Each row is a point on a tangle of strands that fork and nearly touch. The rows are in no order.
Two points are linked if the straight distance between their rows is under 38.8. Some points are linked to none.
Z_607: [ 16  16 -11   5   0 -30  -4  24 -18  -5 -19   0  -8 -16  17   7 -27 -11
 -15 -13  -9 -14]
Z_657: [ 13  -5  -3  18  -9  -1   1 -10 -18   9  -6 -13   4 -14  13  -4  -8  10
 -10  -1  -1  14]
Z_717: [-27  14   0  11  -1   6  -8  -2  12  14  10  19   2  -6  -7   8   8   1
  18  30   0   5]
Z_274: [  9   0   4   5 -14   1  -3 -13 -27  16  -2  -7   8 -20   7   0  -6   5
 -21   9   0  16]
Z_336: [-14  -6   8  12   8  11   0  -8   6  -7   4   3  -3  -5   0   3  -1  12
  16   5   4  12]
Z_197: [  9 -10  -5   8   8  -2   4   1   7  -4   8 -15   5   2   4  -2  -3   6
 -20  -7   8   5]
Z_586: [  5   6  10  -5  13  16  -1   9   6  -2  -4   1   1  12   2 -16   4   2
  -2 -11  -9  -1]
Z_349: [-18  -5  -9 -10   3   5   5  -7  15   9  -1  23 -10   3 -25   2   7   4
  18  21 -14  -5]
Z_81: [ -1   0   5   7  -1   0 -16  -2 -12  -4   4  -5   2 -13  15 -10 -14   1
  14  -1  15   6]
Z_822: [-9  2 16  0  2 16  8 -7  6 -2 -7  7 13  5 -2 -3  9  3 -8  9  1 24]
Z_738: [ 15   1  19  -8 -13  17   5 -13   6   1  -7  14   0  28 -14  -8  11  -2
   6   5  -7  -2]
Z_940: [-13   4  10 -12  -8   4   2  -1  -6   2  10   9  14  -1  -5  -3  13   5
 -16 -10   7   6]
Z_469: [ 10  28  21   2   6   3   8   5 -10  -5  -5   9   2   1   4  -7   3  -2
 -19 -25  -2   1]
Z_856: [ -3  20  18  -2  -1  13   1  -2 -12  -4   0   4   9   5  -4  -6  12   0
 -25 -13  -2   8]
Z_872: [ 22   0  12 -11 -10   9   7  -7  18  -6 -19   6 -10  34  -4  -3   4  -3
   4  -7  -9  -8]
Z_454: [-22 -13 -11  -6   2   2   2 -11   4  11  11  20   6 -12   0   1  -8  -5
  -4   9  -4   8]
Z_360: [ 23  -8  -8   1 -20 -23  -7   3 -31  -7 -11  -5   2  -9  16  -9 -11  -6
   3  -8   6   2]
Z_237: [  9   0  -5 -22   9   6   3   4  14  -6 -10  -5 -12  27  -7   2  13 -14
  10 -14   2 -10]
Z_983: [ -4   1  17 -12  -5   4   3  19 -10  -2 -10   2   6  -6   3   0   1   4
  -5 -13  -3  22]
Z_639: [ 13   5  -1   8   8  -3  -1   9 -10  -2   6  -9   2  -2  11  -2 -10   3
 -22 -19   0   0]
Z_684: [ 23  17  -8   8  11 -24  -4  12  -7   3  -5  -6  -8 -13  20   8 -19  -7
 -10 -16  -8  -7]
Z_595: [ 11 -11  -5   7  21   5   6   4   4  -1   1 -15  -3   3 -10   4   7  -9
   7  -5  -2  -8]
Z_10: [ -6   5   0   6 -14   0  -4 -25 -29  13   1   0  12 -18   5   0 -11  -8
 -16  17   1  12]
Z_511: [  1  -2  -1 -14   1   0  -7  -6  18  -9 -10   5  -6  28 -25  -3  19   5
  20  12   7 -19]
Z_429: [ 15   0  -5  -5  -7 -22  -3  29  -8  -4  -6 -19  -3  -7  10  10 -11  -8
 -11 -23   0  -7]
Z_522: [-11   8  17   2  -8  10   2 -17  11  -1  -6  29   4  18 -24 -11  15   8
  17  28  -1  -6]
Z_208: [ -5 -22  -5  -6  -8  -8   2   0 -16  -1  -2 -15   0 -11   5   0 -10   0
  -5 -11   0   5]
Z_83: [  9  -2  -3  -4  -9 -29 -13  22 -21  -4 -13 -13   5 -13   6   0 -10  -1
 -12 -23   6 -11]
Z_848: [-17  -7 -15   9  -2   0  -5 -14   2  13   9  13   5 -20   5  -6 -13  -4
   0  21   2  12]
Z_924: [ 13  29  11  -4   8 -13   9  19   3  -7  -4  14  -4  -4   9   5  -3  -5
 -19 -30  -4  -2]
Z_985: [-10 -14 -10  -3 -11   8   7  -1   3  -1  22  -5  -1   0  -1   8  -6  -7
   6   4   3   4]
Z_920: [-19   0   3  -7 -16   2   0  -3 -12   8  10   3   9 -18   2  -4   3   9
  -6 -10   6  11]
Z_413: [ 25  23   7 -15  14  -4   7   7  20  -7 -13  11 -12  19  13   6   2 -14
  -5 -11 -11 -20]
Z_227: [ -6 -21 -21  -5  -7  -5   1  -4   3  -1  21  -3   3  -7  -5  -5   5  -4
   5  -4   7  -3]
Z_812: [  6   6  14  13  14  10   3  -2  12 -11   2  -3  -2   4   4   5   5   6
   7  -7  10   9]
Z_887: [ 17  14  -2  -8  26 -17   7  14   7   2  -7  -8 -10  -6  10  16   6 -15
  -3 -20  -7 -24]
Z_58: [ -1  -9  -3  -6 -15  -7  -1  13 -18  -5   1  -7   4 -14   3  -6 -19   1
 -13  -9   6  17]
Z_61: [-25  -9 -16   4  -3  -7   0  -9  25   6   4  10  -6 -10  -7  15   1  12
  10  15   0   1]
Z_117: [-11  -7 -11  -6 -12   0 -15  -7  -7  11   3   8   7 -21  15  -8 -16   3
   2  12   8  17]
Z_933: [ -6   1  -3  23  -8  10 -11 -15  -7  14  16  -7   1 -10  -2   3  -1  15
  -1  21   7   0]
Z_987: [ 14  22  -6   6  10 -19   7  16   0  -9  -1   2  -7 -14   9  11 -19  -8
 -16 -32  -5  -1]
Z_42: [-28  16   4  15   3  11  -5  -1   9   4   6  15   1   4 -18  -2  10  16
   8  35  -2   0]
Z_93: [ 12   6  17  -5  -5  11  13 -10  -4  -1   1  14   2  14 -13 -12  16  -6
  -1 -12  -5   3]
Z_177: [ -9  -5 -12  17 -16   1   3 -35 -22   7   7   2   8 -12   7  -3 -12   2
 -11  20   5   4]
Z_47: [-15  -6  -9  -1   8  16   5   2  13  -3   2   3  -8   9 -20  -5  11   4
  29  13  -4  -4]
Z_388: [  9   0  13  -1  -1  -2   9  10 -13  -1  -1  -2   5 -13  -1   0   7   0
   0 -18   0  12]
Z_247: [ 13 -15  10   2   7 -20  -3  13  -8  -8   2 -15  12  -8  11  -1  -1 -11
  -7  -8   4  -8]
Z_868: [ -7 -13   7  -6   5   5  12 -14  12  -9  -1  14   4  14 -20  -8  12   2
   7   7  -1  -8]
Z_15: [  1 -11  -7  25  -8   5  -5 -13  -9   5   5 -14  -2  -8  10   1  -8  15
   7  13   2   6]
Z_2: [ 13  -7 -10 -12  19   0   6   7  12  -3  -3 -11  -5   9  -9   2   9 -13
   5 -15   3   2]
Z_108: [ 19  17  -4   6   1 -14 -14  12 -15   8  -6  -7  -4 -15  17  -3 -13   4
 -20 -22  -1  -2]
Z_450: [ 15   8   5   6  26  -3   1   9   2   1  -2 -12  -7   3   4   9   4 -11
   2 -11  -8 -17]
Z_768: [ 33  -3  -4  17  -7 -24  -4   3 -28  -5 -12  -8   0  -4  18  -3 -16  -6
 -10 -12   0 -10]
Z_3: [ -5   2   3  -7 -14   7   0 -12  16  -5   0  17  -8  27 -21  -8  12   8
  23  26  -1 -15]
Z_513: [ 27  14   7  -7  -2  -2   8  -6  21  -6 -20  12 -11  30   3  -3   4 -12
   1 -10 -15 -23]
Z_941: [ -6 -15 -13  16  -2  -5  -4 -10   1   0   1 -12  -2 -10   0   5  -6   7
  23  16   5  -3]
Z_847: [ 17   8   6 -23   3   3   8  15   8  -7  -8  -1 -10  21   4  10   8  -8
  -4 -22  -7 -11]
Z_18: [  6   6   5   7   8   1   0   7   1 -15   8 -10  -3   4  10   3  -6  -7
  13 -17   8   1]
Z_643: [-13  -2 -10  13   9   8   2   2  14   2   7  -7  -3  11 -18  -9  12  24
   2  20   1   0]
Z_783: [  3  19  -6 -13  17 -24  11  17  10  -6 -13  -2 -12 -10  16  20  -5 -19
  -8 -22 -11 -17]
Z_329: [-13  -5 -13  15  -3  -5 -12  -9   2  11  19   4   1  -8 -12   9   0   7
   5  31   4 -12]
Z_857: [  1  -4  -3  11   5  10   1   0   6   3  10 -10   2   8  -4  -2   6  16
 -13   3  -1  -1]
Z_272: [  3   9  10   8  11  11  -2  -6  16 -11  -8   5  -6  19  -8  -2  11  18
  11   5   1   0]
Z_591: [  1  -6 -11   5   4  -1 -13   2  -1  -2   7 -19   2  -3  13  -9  -8   0
  14 -11  16  -3]
Z_502: [ 12   1   0 -16  -2 -13  -2  19   1  -9  -1 -13  -2   0   4  13   1  -4
  -9 -27   8   1]
Z_338: [-12  11   0  15   3  12   5   4  10  -4   6   6  -5  23 -24  -8  10  15
   4  30  -7  -6]
Z_553: [ -3  17  19   2   1  25   3 -11   7  -7 -13  12   8  19  -7 -16  13   0
  -8  14  -3  13]
Z_799: [-25 -12 -21  -9   4   1  -1 -10  18   5   7  13  -3  -5 -15   9  -3  -5
   8  10  -5  -2]
Z_470: [ -4   4  12  11  -5  11   2   3 -14   9   9  -7  12  -9   0 -13   0  -7
 -10   5  -2  16]
Z_764: [-24  12   9  14  -4  11  -1 -15   4  14  11  12  11 -14   1   8  -2  -9
   4  31  -5   9]
Z_435: [  0 -20   0  -3  10   1  -6   3  -6   4   5  -7   3  -5   0   3 -10   1
  -6  17   3  -4]
Z_138: [  9  11   8 -17   0  -4  -5  22   3  -2  -1  -5  -5  10  10  13   1  -5
  -6 -23  -4  -9]
Z_380: [-14 -22   0 -19   1  -1   3   4  -3  -1  -3 -11   2  -6   0   8  -2   8
   1  -9   0   6]
Z_509: [-17 -18  -8 -23   3  -3   2   0  15  -8   1  -3  -1   9 -14   4  14 -11
  13   2   4  -8]
Z_807: [ -6 -10  -6 -24   7   5   0  -2  14  -4 -12  -3 -10  23 -16   6  14  -5
  15   2   5 -10]
Z_312: [ 21 -10   4  17  -1 -11  -3   6 -15   2  -1 -17   4  -5  20   0  -7  -8
  -1   0  -1  -9]
Z_574: [  1 -12 -23  -6 -22  -9 -16 -14 -15  10  -3  10   0 -15  19 -11 -15  -1
   5  15   3   7]
Z_811: [-29   7   8   5  -5  19   0 -12   4   9   1   9  13  -8  -1   0   3   1
  -7  22  -2  19]
Z_597: [-8  8  9 -1 -6 21  1 -6  9  8 15 12 -1 10 -9 -1 14  5  6  8  0  2]
Z_351: [-14 -16 -15 -11   2  -7   6   0  11  -7   9 -14   2   3  -7   0  16  -5
   0  -5  11  -7]
Z_300: [  6 -11  -9  -1 -29 -12  -8  -3 -29   2  -7   2   3 -11  10 -10 -18   0
  -4   2   2  11]
Z_900: [ -6 -10  10 -21  -1   7   4   8   1   1  -3   1   1   2   5  10   2   1
   5  -1  -4   9]
Z_205: [-19  -8  -6  11   3   3   0 -12  14   7  -1   0  -3 -12  -4   7  -3  15
  17  17   2   8]
Z_392: [ -1  -6  -1   5  14  13   4   8   5  -2   6  -8  -8   9 -13  -5   2   0
  18   8  -5  -7]

A fork is a point with three links. Follow the links from the first point to the second and name the forks in between, in order.
Z_768 / Z_783 -> Z_300 > Z_799 > Z_595
Z_591 / Z_900 -> Z_812 > Z_205 > Z_799 > Z_300
Z_312 / Z_738 -> Z_300 > Z_799 > Z_595 > Z_237 > Z_847
Z_857 / Z_469 -> Z_684
Z_983 / Z_205 -> Z_300 > Z_799
Z_872 / Z_177 -> Z_847 > Z_237 > Z_595 > Z_799 > Z_205 > Z_15
Z_450 / Z_208 -> Z_595 > Z_799 > Z_300
Z_61 / Z_807 -> Z_799 > Z_595 > Z_237
